Each row is a point on a tangle of strands that fork, close into loops and nearly touch. The rows are in no order.
In the rows, 128 means zero.
Points whose rows are less than 61.6 apart are linked; no others are.
z414: [127 145 144 114 123 101 112 164 136 191  87 150]
z524: [ 90 166 118 115 167 138 142 153  88 137 156  96]
z971: [142  96 100  85 121 115 138 154 181  93 178 134]
z126: [123  82 110 106 117 113 141 122 171  74 177 129]
z626: [ 88 116 126 168 189 136 114 124 138 156  91  91]
z552: [178 111  73 136  71 171 121 116 124  84 170 161]
z617: [152 195 127 116 134 156 153 106 143 188 114  84]
z158: [169 192 123 102 106 164 153  91 141 173 112  84]
z666: [ 98 132 114 108 141 121 144 111  91 103 189 101]
z739: [136 109 100 100  98 113 108 181 109 105 150 159]
z452: [ 90 113 156 159 143 101 141  84 126 103 130 127]
z21: [102 126 122 148 137 122 102 200 128 136  81 155]
z65: [186  83  86 119  82 166 123 117 141  71 141 173]
z602: [101 113 180 169 151 103 131  94 135 118 100 142]
z2: [126 142 136 122  81 108  94 102  94 150 100 185]
z782: [105 119 142 116 115  71 123 132 120 154 122 148]
z738: [156 144 154 107 100 130 141  99 176 193 128  90]
z949: [107 154 127 168 188 143 136 122 140 169  89  87]
z364: [122 114 103  93 130 113 140 174 186  97 171 129]
z511: [192  85  86  72 106 143 133 156 155 105 162 155]
z622: [133  71 160 157 140 119 117 143 133  63 129 149]
z657: [109 155 139 120 127 117 150  62 115 159 128 111]
z510: [168 170 126 104  80 166 148  67 137 156 115  80]
z779: [ 89 148 131 130 188 135 130 166 115 140 148  93]
z240: [114 125 163 128 133 112 132  56 130 156 121 119]
z411: [163  77 132 161 109 153 103 148 104  55 125 170]
z833: [166 190 123 136 148 175 146 120 161 178  91  74]
z829: [161  89 104 153  92 153 100 128  86  69 147 165]
z882: [178  69 128 148 111 164 120 147 140  50 127 170]
z566: [ 81 120 140 153 141 115 144  86 110  88 148 117]
z226: [113 191 120 131 168 147 156 133 109 168 100  96]
z117: [150 159 151 131 148 132 140 134 171 202 104  93]
z337: [107 114 157 121 125  82 127  85 130 159 120 137]
z854: [161 115  83  98 101 139 114 194 135 101 154 158]
z78: [ 80 105 127 161 178 127 112 159 147 140  96 107]
z561: [131 100 108 112  90 106 103 149  94 100 140 167]
z4: [158 157 152 115 113 130 141 122 184 199 120  82]
z942: [ 82 140 125 140 133 131 150  75  89  90 132 117]
z204: [164 173 130 152 164 171 136 111 168 175  90  71]
z649: [183  71 107 132  99 164 120 125 149  60 131 170]
z593: [110 145 109 132 110 114 106 198 108 141 104 166]
z757: [111 174 123 114 135 120 155  94 105 172 131 101]
z812: [ 96 158 111 103 151 132 144 139  85 120 174  96]
z473: [ 86 116 130 151 159 115 112 188 146 135  95 127]
z6: [117 113 200 166 159 105 120 120 137 113  98 160]
z392: [134  63 144 147 129 129 126 134 157  50 142 146]
z223: [143  88 172 160 155 118 113 158 115  77 120 160]
z44: [178 103  87  84 114 150 120 193 156 103 158 154]
z755: [142 149 134 162 182 150 124 104 163 179  81  81]
z55: [131 114 198 162 162 107 114 146 121 104 105 166]
z678: [ 91 157 112 113 125 126 150  83  78 111 130 117]
z586: [152 112  99 153  81 145 102 125  80  88 160 161]
z608: [128 124 141 150  95 114  87  95  91 117  96 189]
z555: [101 102 126 113 137  97 135 123 114 108 182 114]
z19: [102 164 115  94 126 133 150  80  72 126 105 121]
z672: [116  70 127 136 127 119 133 116 162  55 156 134]
z642: [109 101 130 106 131  87 128 148 121 121 171 122]
z763: [ 94 125 134 119 169 112 128 182 129 135 161 104]
z767: [129 158 126 117  85 110  98 130  96 164 101 176]
z865: [121 150 125 121 105 107 109 171 108 167  89 167]
z332: [147 135 158 113  99 134 139  59 161 174 127  96]
z580: [126 146 152 126 152 107 131 151 152 198  99 121]
z175: [106 115 127 113 149 103 128 187 137 125 157 115]
z912: [156 145 151 122  89 168 140  47 151 155 121  79]
z257: [122 193 118 113 144 141 160 111 113 177 111 100]
z88: [ 99 176 118 149 179 150 150 140 112 157 104  91]
z553: [162 122  75 145  66 157 114 132 103  94 189 149]
z8: [113 110 127 110 102  86 109 139 102 132 124 164]

A fork is a point with three links, a tip a point with one. Leave the first point through the second and follow the links. Name the first fork or tip that comes.
z78; z473 | z865
z4; z738 | z617
z240; z657 | z257
z337; z782 | z511
z622; z392 | z364
z55; z6 | z19

How many points has the smallest loop of links through each point below? Write none if it is on no loop.
z782 | none
z882 | 8
z88 | 8
z666 | 8

Name the points in between on the shortest way along the links from the first point to the second, in order.
z117; z473 | z580, z414, z865, z593, z21
z833; z782 | z617, z257, z757, z657, z240, z337
z678; z602 | z942, z566, z452
z204; z88 | z755, z949
